The views of a scene show one set of named points, each view turned or mirrored, shifted and resized as a whole, with a little noise and some points left out.
In the rows, zero is written as 128.

Scene 1
View 1
k_122: [122 141 115 107 104 174 108 122 140 111  83 143 149 155 126 129 150 113
 122 144 140  92 137 131 108 117 155  95 127 144 157  94 131 102 127  93
 141 104  83 147 115  46 167  99 100 152 111 135]
k_185: [147  97 135 146 134 111 142  80 101 127  85  99 107 141 112 117 160 134
 135 126 151  99 122 187 126 101 139  91 121  69 120 145  98 106  88 119
 117 142 147 139 137  63 158  90  77 156 131 133]
k_364: [146 153  94  82 132 199 121 135 153 116  40 176 108 135 134 120 132 125
 147 129 129 109 122  87 106 138 158 125 127 179 158 103 152 113 139 103
 146 101 113 153 107  78 183  78 107 110 132 150]
k_685: [126 131 125 119 141 123 129 124 115 128 112 143 129 150 127 131 151 135
 139 121 155 133 114 128 101 117 148 123 129 128 128 129 120 108 128  99
 140 125 129 149 141 111 141 119  95 131 122 136]
k_793: [119 150  93 131 145 114 151 142 130 137  93 163 121 136 146 135 139 130
 179 116 147 144 133 109  97 135 162 144 140 139 134 121 132 123 144 123
 143 106 141 148 136 149 134 115  91 112 153 140]
k_395: [112 131  70 161 102 139 132 121 155 125  83 139 127 128 123 148 140 112
 189 131 119  88 143 138 123 128 169 101 151 125 157 126 125 112 123 146
 147 101 134 146 122 118 147  88  84 115 153 132]
k_252: [124 142 117 120 137 135 140 126 131 130  81 150 129 143 134 125 147 121
 155 134 157 138 130 113 103 127 160 126 136 150 133 115 129 103 139 108
 151 111 117 149 126 113 160 108  90 117 130 133]
k_236: [ 78 125 115 156 103 106 102 140 131 122 184 133 180 167 110 166 159 119
 147 128 152 129 110 128  98 112 164 106 154 138 146 130 109  88 135  95
 175 120 108 153 156 146 108 152  94 124 102 118]
k_978: [127 120 104 120 131 125 105 131 116 115 152 147 126 156 114 151 148 151
 134  98 128 105  86 136 101 112 139 119 129 116 142 150 116 120 113 100
 135 137 154 151 156 122 109 123 111 137 124 146]
k_791: [134 173  96  72 157 152 139 163 127 127  77 196 117 144 163 126 130 141
 147 111 145 145 129  81  83 141 152 162 123 168 140  97 152 138 160  95
 130  97 122 148 128 118 141 114 114 126 145 156]
k_950: [147 152 115  59 159 151 117 149 106 116 109 180 111 159 146 128 139 163
 111  95 137 125  99 109  84 122 128 147 105 138 135 116 138 142 133  76
 111 123 134 148 143  89 127 117 125 155 127 163]
k_291: [128 126 129 102 132 155 103 125 123 114 121 145 133 159 111 135 152 137
 117 119 145 117  90 118 101 115 145 113 127 149 141 132 124  98 123  81
 150 132 121 155 139  94 146 115 107 129 103 138]
k_729: [136 142  82  93 117 179 104 137 140 107  86 167 117 145 129 140 135 137
 137 111 109  79 118 121 106 124 146 115 122 140 162 113 138 131 122 106
 125 109 125 148 125  73 145  90 116 143 135 155]
k_87: [119 123  70 156 107 144 122 120 152 122  94 141 119 129 115 151 141 119
 184 120 114  85 122 133 123 126 165 102 150 128 160 139 123 110 116 142
 149 112 147 149 129 123 142  88  91 109 148 137]
k_351: [105 173  79 108 113 143 131 160 141 121  89 176 149 150 158 144 134 118
 158 127 133 109 163 112  93 133 160 131 133 144 158  79 144 136 153 108
 128  81  92 141 122  95 131 115 106 151 148 144]
k_98: [123 132 104 115 144 118 114 142 114 122 152 158 124 153 125 150 144 153
 142  94 135 127  89 120  94 119 141 134 129 128 136 146 120 123 127  98
 138 132 156 153 160 145 106 131 111 127 129 147]
View 2
k_291: [149 130 152 108 131 144 156 119 120 105 108 110 125 100 137 130 119 128
  96 154 148 121 109 104 116 134 140 120 157 148 110 147 152 130 100 103
 141 160 138 126 104 150 134 138 119 128 130 146]
k_252: [149 133 145 123 123 120 183 131 115 128 146 117 118 112 149 109 113 102
 123 146 130 108 111 110 115 133 136 149 143 154 119 130 120 132 120 115
 136 139 117 130 123 135 138 143 148 119 129 136]
k_122: [153 112 127 124 117 122 189 129 107  88 110  89 140 108 169 122 129  87
 103 169 155 148 136 118 111 134 138 145 152 146  99 131 152 144  73  94
 161 146 116 136 104 105 158 120 165 143 141 159]
k_98: [131 137 158 104 127 131 131 143 120 147 118 126 111  68 149 132 128 151
 103 140 130 102 111 108 115 138 135  97 139 144 129 138 143 110 126 120
 135 142 150 129 125 190 115 147 111 108 130 125]
k_236: [142 135 126  99 130 137 113 142 131 144 108 112 139  69 119  77 147 113
 103 163 126 100 100  82 107 121 148 107 155 102 105 135 147  80 119  87
 109 115 104 139 119 164 145 138 102 118 157 146]
k_364: [151 116 177 138 115 109 197 115 105  95 151 102  94 123 177 141 108 102
  99 147 174 140 113 145 131 133 146 158 132 172 114 128 127 144  88 124
 162 150 112 128 110 121 156 143 174 137 123 139]
k_950: [117 110 177 111 117 135 175 146 109 117 105 123 109  73 179 157 105 147
 119 143 146 121 129 118 105 156 145 101 133 179 129 133 135 141  93 131
 156 179 179 114 116 166 128 142 131 136 116 135]
k_793: [136 137 152 125 116 107 170 149 114 159 161 129 104  90 162 108 118 117
 127 134 122  96 111 119 116 135 134 138 126 152 134 120 109 115 138 131
 132 122 120 133 140 160 128 151 149 104 128 119]
k_685: [147 137 136 111 127 133 166 134 118 130 122 121 128  98 143 119 118 122
 119 146 124 108 118 101 111 138 131 125 151 150 122 140 136 134 122 109
 138 149 139 130 119 153 124 140 128 115 129 136]
k_791: [112 106 192 127 108 115 193 147 109 131 147 127  87  84 184 126  97 121
 135 139 150 112 111 130 111 148 159 132 115 182 133 115 100 124 102 143
 143 154 141 118 131 151 151 153 155 140 118 128]
k_395: [167 147 116 135 117  89 158 137 107 143 159 100 119 104 170 118 148  99
  92 145 132 129 128 136 131 120 113 149 136 129 117 124 144 123 129 110
 154  96  91 157 131 144 125 133 174  93 143 125]
k_351: [118 103 147 129 101  98 181 165 106 135 133 106 118  69 196 107 130  93
 128 157 143 130 137 129 103 140 150 133 118 148 119 106 119 113  91 120
 149 124 115 134 133 132 161 135 174 139 141 139]
k_185: [178 162  74 109 133 131 180 133 110 127 107 112 167 119 147 144 132 122
 109 147  96 116 156  96 109 138  82 128 174 146 120 156 168 178 136  94
 165 153 161 143 113 143  84 118 142  85 127 137]
k_87: [169 150 126 131 122  95 147 129 109 141 154 103 112 104 165 128 148 114
  81 141 140 129 123 138 136 119 111 140 137 129 117 131 152 122 130 110
 156 103  97 155 128 155 119 137 164  91 141 123]
View 3
k_98: [121 110 108 200 118 118 135 151 126 134 127 135 148 117 141 143 102  93
 134 137 111 117 105 122 130 132 126 151 123 122 145 106  95 131 140 127
 112 100  84 117 122 121 111  91 105 177 101 107]
k_978: [126 110 104 196 124 118 141 127 123 124 133 142 147 118 136 133 101  94
 131 134 111 117 102 116 115 132 121 150 126 120 154 104 106 118 138 122
 114 105  86 114 122 136 124  95 101 175 113 108]
k_793: [109 121 129 162 132 118 129 168 132 146 130 113 123 125 120 150 108 118
 125 141 111 113 129 132 142 112 125 145 129 135 130  90  86 166 146 130
 119  98  96 144 111  85 128  81  97 129  76 118]
k_291: [130 101  95 194 125 126 155 134 129 126 154 127 129 127 130 143 112 122
 112 154 116  89  97 122 103 133 130 135 121  95 162 103 121 107 146 130
 116 106 101 141 137 103 136  86 121 172 122 135]
k_685: [126 111 121 173 119 126 141 147 126 129 143 121 125 125 118 143 113 114
 114 150 107 102 110 120 120 124 138 148 127 102 153  93 106 133 145 121
 120 113  98 141 130 104 138  87 110 153 114 117]
k_252: [119 114 123 159 132 127 142 155 133 135 149 109 114 131 112 148 114 135
 107 154 113  94 120 128 122 116 131 136 126 109 146  88 105 146 150 131
 121 106 107 158 127  79 145  80 109 133  99 134]
k_87: [113 130 114 160 164 122 142 110 135 122 143 133 128 130 118 120  95 130
 113 120 126 116 128 127 103 113  90 129 122 144 149  85 102 143 144 129
 114  91  99 142 101 114 160  84  66 127  90 133]
k_185: [148 123 142 153 127 127 145 104 119  88 158 122 106 119  90 106 117 113
 108 146  85 115 110 102  95 111 129 151 145  78 177  73 110 124 136  92
 132 137  81 149 116 146 176 106  77 136 156  92]
k_364: [119 104  77 172 166 101 160 143 138 122 173 109  85 136 116 153 126 151
 124 158 121  80 111 139 114 102 101 108 137 123 149  99 126 121 142 153
 127 101 106 170 116  61 147  70 129 120  87 163]
k_122: [128  97  94 151 150 125 163 102 124 124 163 129 103 135 104 146 119 138
 104 152 114  73 111 118  89 115 126 131 134 111 156  90 148  98 149 133
 120 125 128 147 146  93 164  69 137 121 113 156]
k_729: [125  99  76 178 164  98 156 112 127 113 158 135 103 128 120 143 119 120
 137 142 114  96 109 127 109 106  99 126 142 141 149 101 131 103 134 141
 123 112  99 136 116 106 140  76 126 127  93 141]
k_950: [132  87  81 201 125  89 145 161 120 121 151 124 105 119 128 162 132  96
 154 165  95  98  93 124 138 115 131 143 151 117 146 114 119 106 130 137
 130 124  81 129 127 103 105  85 156 154 103 116]
k_236: [111 114 128 170 110 161 139 122 127 165 113 147 180 128 138 143  82 107
  89 126 130  98 118 115 104 154 149 161  95 119 146  95 109 131 163 122
  93  95 131 109 155 116 137  78  98 178 103 131]
k_351: [108  98 102 140 150 111 142 132 122 149 136 129 112 133 110 166 116 119
 127 142 112  88 131 129 129 105 127 146 141 161 121  93 124 131 147 143
 119 120 126 128 135  84 136  59 144  97  68 142]
k_791: [113  95  93 177 136  95 139 185 131 143 147 109 100 128 125 175 127 119
 146 163 107  93 115 139 152 106 126 134 144 139 126 106 106 140 139 150
 128 110  96 147 121  63 109  70 151 126  68 135]
View 4
k_978: [ 90 126 153 140 132 102 132 127 109  93 118  99 167 109 144 124 162 140
 160 111 144  89 170 151 134  99 138 170 131 128 137  47 105 182 129 140
 139 174 140  92 174 111 113  98 165 101  50 168]
k_729: [ 93 162 135 155 135 109 166 177 151 109 153  88 115 161 163  75  98 128
 155 152 128 156 140 142 145 157 138 150  76 106 172  93 121 128 119 129
  95 142 121 142 190  90 110 126 147 106  86 157]
k_351: [ 92 157 119 144 119 189 209 174 142 142 115 164 139 152 158  77  88 142
 145 145 147 134 105 170 109 146  96 138  56 111 135 130 149 124 172 150
  90 153 123 172 189 104  92  91 125 117 143 151]
k_793: [ 83 145 154 169 142 187 170 153  95 128 120 165 122 136 144 111 129 133
  96 125 164 120 168 172 107  70  63 135 138 156 125  59 148 138 166 122
 120 157 113 151 181 127  84  73 116 118 128 178]
k_395: [ 67 123 186 184 133 170 182 172 147 123 136  81 128 177 171  82 156 106
  78 137 133 100 208 179 128 133 122 109  92 130 135  50 177 116 174 141
 109 184 108 171 153 100  81 124 113 141 119 161]
k_685: [ 82 122 163 133 139 163 165 154 111 123 118 128 147 125 148 136 150 162
 156 109 146 125 155 160 121  97 114 134 146 134 111  46 128 146 110 121
 138 143 133 119 172  98 138  98 150 106 103 177]
k_291: [ 88 128 168 121 129 126 132 152 134 107 141 111 136 120 128 118 136 181
 206 106 141 141 155 156 136 128 143 136 141 112 122  52 116 126  90 113
 132 142 163 111 174  78 137 111 161 100  93 175]
k_122: [ 81 125 161 120 124 166 194 193 177 136 138  93 139 165 162  96 115 173
 197 132 120 158 127 158 134 191 160 108  78  89 121  95 147  94  96 127
 108 135 146 155 166  56 153 138 145 116 130 159]
k_236: [ 77  89 185 110  91 169 125 110 130 109  94 145 200  94 109 120 190 186
 195  73 161  47 181 203 107 114 145 132 124 109  78  58 148 142 177 165
 147 214 192 120 138  94  94  82 147 125 116 160]
k_185: [ 65  81 187 146 166 158 222 187 125 132 111  27 173 164 218 173 205 125
 109 126  99 115 176 139 135 118 165 106 143 141 106   4 136 177  58 116
 157 130  82 103 149  82 201 144 161 115  62 179]
k_98: [ 95 138 144 141 131 115 125 120  91  95 116 137 155 101 130 125 148 148
 153 108 160  95 165 156 125  71 108 172 145 141 135  48 105 180 141 136
 137 172 142  96 182 124  95  75 156  99  67 173]
k_87: [ 71 129 187 186 133 142 157 163 146 110 144  69 125 169 163  82 157 106
  86 133 135  99 220 172 138 125 130 123 104 129 145  39 163 121 165 136
 111 188 116 157 155 102  78 125 120 134 100 163]
k_950: [109 173 101 127 147 109 161 158  96 110 130 150 125 114 147 120  84 158
 189 137 146 171  92 126 130 101 101 181 124 128 156  91  79 170  87 114
 115 111 124 100 215 111 136  84 168  75  70 173]
k_364: [ 88 175 155 162 144 149 157 198 155 124 181 120  60 174 143  69  68 155
 157 149 142 207 149 151 143 153 101 118 107 116 162  84 143  66 106  93
  87 115 130 173 192  76 108 125 125 111 141 173]
k_252: [ 79 131 170 148 142 193 175 171 125 135 133 141 116 146 146 117 126 160
 140 119 149 148 160 168 117 105  94 113 141 136 112  54 151 109 122 107
 123 137 130 151 171  93 121 100 128 116 141 180]
k_791: [105 186 107 149 143 163 165 165  95 127 137 202  91 127 129  97  55 159
 155 139 170 182 103 151 116  86  50 159 125 139 150 105 115 124 134 108
  98 115 122 146 217 120  92  66 132  92 133 175]
View 5
k_236: [151 108 124 114 126 135 119  60 123 161 144  73 124 156 128 167 120 121
 153 124 108 187 122 184 155 135  77 129 142 169 159 112 178  46  89 164
 140 182 116 121 114  86  84 148  81 168  94 133]
k_729: [111 117 131 102 115 139 124 118 127 119 120  81 150 154 147  84  98 112
 135 150 148 117 166  85 130 137 111 146 124 137 140 140 129 119 120 166
 133 141 126  98 154  82 128 112 167 158 157 137]
k_395: [127 116 105  88 137 105 129 104  97 106 125 105 151 104 162 139  97  94
 158 136 122 143 140  91 118 123 101 148 119 118 135 122 135  69 109 165
 127 158  91  80 129 113 145 158 147 170 108  93]
k_185: [ 60 143 123 130  81 148 125 101 117 117 101 144 166 106 148 152 127 134
  99 199 117 147 113 120 123 125  58  93  82 100 185 155 105  90 150 181
 114 155 135 129 129 120 103 147 162 157  75  89]
k_364: [111 122 140  92 150 108 143 128 129  99 116 114 131 151 148  90  83  99
 171 141 107 100 165  77 130 106 118 165 129 124 154 147 136 126 120 148
 146 133 130  94 141  34 134  82 171 163 175 122]
k_685: [108 129 141 119 111 133 134  96 127 128 118 104 127 137 140 152 103 125
 143 158 114 153 156 146 141 118  94 123 128 131 168 149 130  96 130 151
 149 162 135 129 126  68 102 123 130 162 100 123]
k_351: [131  92 150 106 131  96 129  94 146 143 143  87 110 132 166 111  62  72
 146 134 126 154 184  93 133 125 124 161 158 146 148 130 135  98 126 161
 173 142 123  95 177  97 128 127 130 170 158 122]
k_98: [134 132 134 114  99 160 125  95 112 129 116  57 131 153 132 155 109 144
 142 145 152 157 188 169 146 137 114 121 138 147 141 147 128  99 120 140
 148 179 128 131 118  70 109 135 119 163  81 153]
k_87: [130 123  99  85 134 123 127 107  90 100 120  95 160 116 154 136 109 109
 159 134 133 137 141 101 120 126 102 145 114 122 128 125 136  75 105 161
 119 162  92  82 118 103 144 153 151 166 102 104]
k_793: [136 123 137  99 129 106 142  99 112 109 121  93 113 111 158 168  73 102
 167 137 122 158 196 134 130 110 132 144 147 124 145 146 118  89 130 131
 167 168 115 112 127  75 135 139 127 171  88 115]
k_252: [112 123 144 106 135 105 143 104 129 115 122 121 118 125 151 146  85 102
 162 148  98 144 159 121 135 103 105 142 132 124 168 146 130  96 130 146
 156 154 130 115 130  60 118 115 138 167 123 107]
k_950: [101 131 164 126  89 160 129 115 146 133 111  71 120 171 135 107  90 137
 123 167 155 132 211 134 145 133 123 125 139 142 159 167 110 147 145 143
 163 150 159 140 155  48 105  92 151 156 133 165]
k_978: [122 130 124 116  92 169 118  95 111 132 117  62 149 155 131 140 123 147
 128 152 156 153 164 158 143 145  97 117 122 146 141 141 131  96 116 155
 131 174 127 127 122  85 106 138 129 158  87 147]
k_791: [130 119 165 105 129 110 144 114 140 118 122  83  97 145 154 123  56  99
 165 139 129 135 228 116 138 108 149 156 161 135 151 160 116 133 141 126
 186 150 140 118 153  38 131  96 141 167 143 143]
View 6
k_87: [154 126 136 123 136 105 148  99 111 125 125 129 133 107 122 152 130 133
 132 131 100 131 121 166 169 152 122 153 133 134 138 129 156 142 114 143
 101 143 138 126  88 160 138 171 134 140 141 117]
k_252: [135 100 133 113 117 121 116 113 121 133 135 113 129 101 126 131 146 102
 108 129 108 131 111 149 138 158 111 143 147 138 125  99 147 118 124 173
 123 132 128 104 133 153 148 132 122 138 120 131]
k_729: [143 143 112 135 142 110 120 112  92 125 153  87 121 105 108 135 154  97
 147 149 110 133 128 148 129 130 111 144 124 125 132 130 154 131 134 138
 118 144 106 121 134 166 128 164 123 149 169 108]
k_950: [149 120 119 151 130 107 101 132 102 122 142  87 114 103 120 101 172  86
 110 148 110 138 129 115  93 126 102 131 123 140 110  98 153 104 161 141
 135 132  99 112 184 171 102 152 103 127 166 130]
k_236: [190 149 133 131 103 115 166 106 132 131 128 147 160 127 125 133 159  99
  69 132 117 132  95 148 139 178 138 141 142 205 122 137 117 128 104 167
 131 132 147 136 127 144  93 122 143 120 113 163]
k_351: [153 104 131 123 146 121 115 120 117 127 135  93 129 108 105 140 146  67
  98 153 148 119 113 156 122 151 128 179 118 138 127 148 150 124 133 163
 106 149 113 117 167 156 164 144 135 158 135 113]
k_793: [154  78 153 128 134 106 123 119 134 122 111 128 125 101 133 128 134 115
  85 132 112 128 115 146 144 158 120 159 135 141 117 102 162 117 135 158
 102 134 135 110 142 159 145 156 119 125 123 133]
k_185: [144 126 130 100  88 106 114 131  64 150 126 146 140 129  99 141 141 167
 155  91 100 150 129 125 102 149  84 123 116 116 142 103 125 124 136 161
 164 121 142 114  73 192 107 139 127 150 142 139]
k_395: [152 115 139 113 134 108 142 102 109 129 123 130 135 109 114 160 124 128
 128 129 112 128 118 169 166 158 123 163 129 129 140 136 153 142 114 152
 101 145 139 123  89 161 154 162 139 149 133 114]
k_364: [110 117 107 122 140 126 105 101 114 127 164  68 114  83 124 134 154  74
 144 153 101 127 120 162 151 136 110 138 155 115 132 103 162 123 124 160
 114 143 102 101 144 146 166 145 114 150 147 102]
k_791: [137  81 133 140 147 115  98 122 133 119 135  83 109  88 129 111 154  69
  92 155 118 125 119 137 124 139 114 155 137 132 111  97 170 105 149 158
 105 138 104 100 192 152 153 150 107 130 140 119]
k_685: [153 116 132 125 110 113 121 120 112 135 131 124 133 112 122 122 155 113
 105 124 104 138 115 132 122 155 108 132 136 151 122 100 139 114 133 162
 137 128 129 112 133 164 114 135 119 129 132 142]
k_291: [146 149 111 131 107 119 127 110 109 132 155 105 135 107 124 119 171  96
 120 136  94 139 114 136 126 148 109 114 150 161 123 103 133 117 124 159
 145 128 118 117 136 154 101 129 118 129 143 141]
k_978: [177 146 129 148 120  98 145 118 104 123 128 131 135 118 123 118 161 125
 106 133  98 142 124 127 122 145 114 130 124 166 118 117 140 122 137 135
 132 131 129 131 129 170  78 160 121 117 156 145]
k_122: [130 150 100 106 115 132 114 110  91 142 167  86 138 112  99 145 161  76
 144 139 126 130 112 157 120 149 111 139 137 137 140 136 127 129 115 174
 143 142 110 115 129 155 144 118 135 168 139 117]
k_98: [177 125 139 153 124  97 140 120 122 119 120 132 130 113 133 110 158 118
  86 137  97 139 119 126 126 148 117 135 130 168 110 106 148 116 140 138
 123 129 130 127 147 165  86 163 114 108 148 147]

Which points are out of place in each view (at most two, in the order of its rows)? Write none if all are in place.
view 1 | k_364
view 2 | k_122, k_185
view 3 | none
view 4 | k_791
view 5 | k_252, k_950
view 6 | k_729
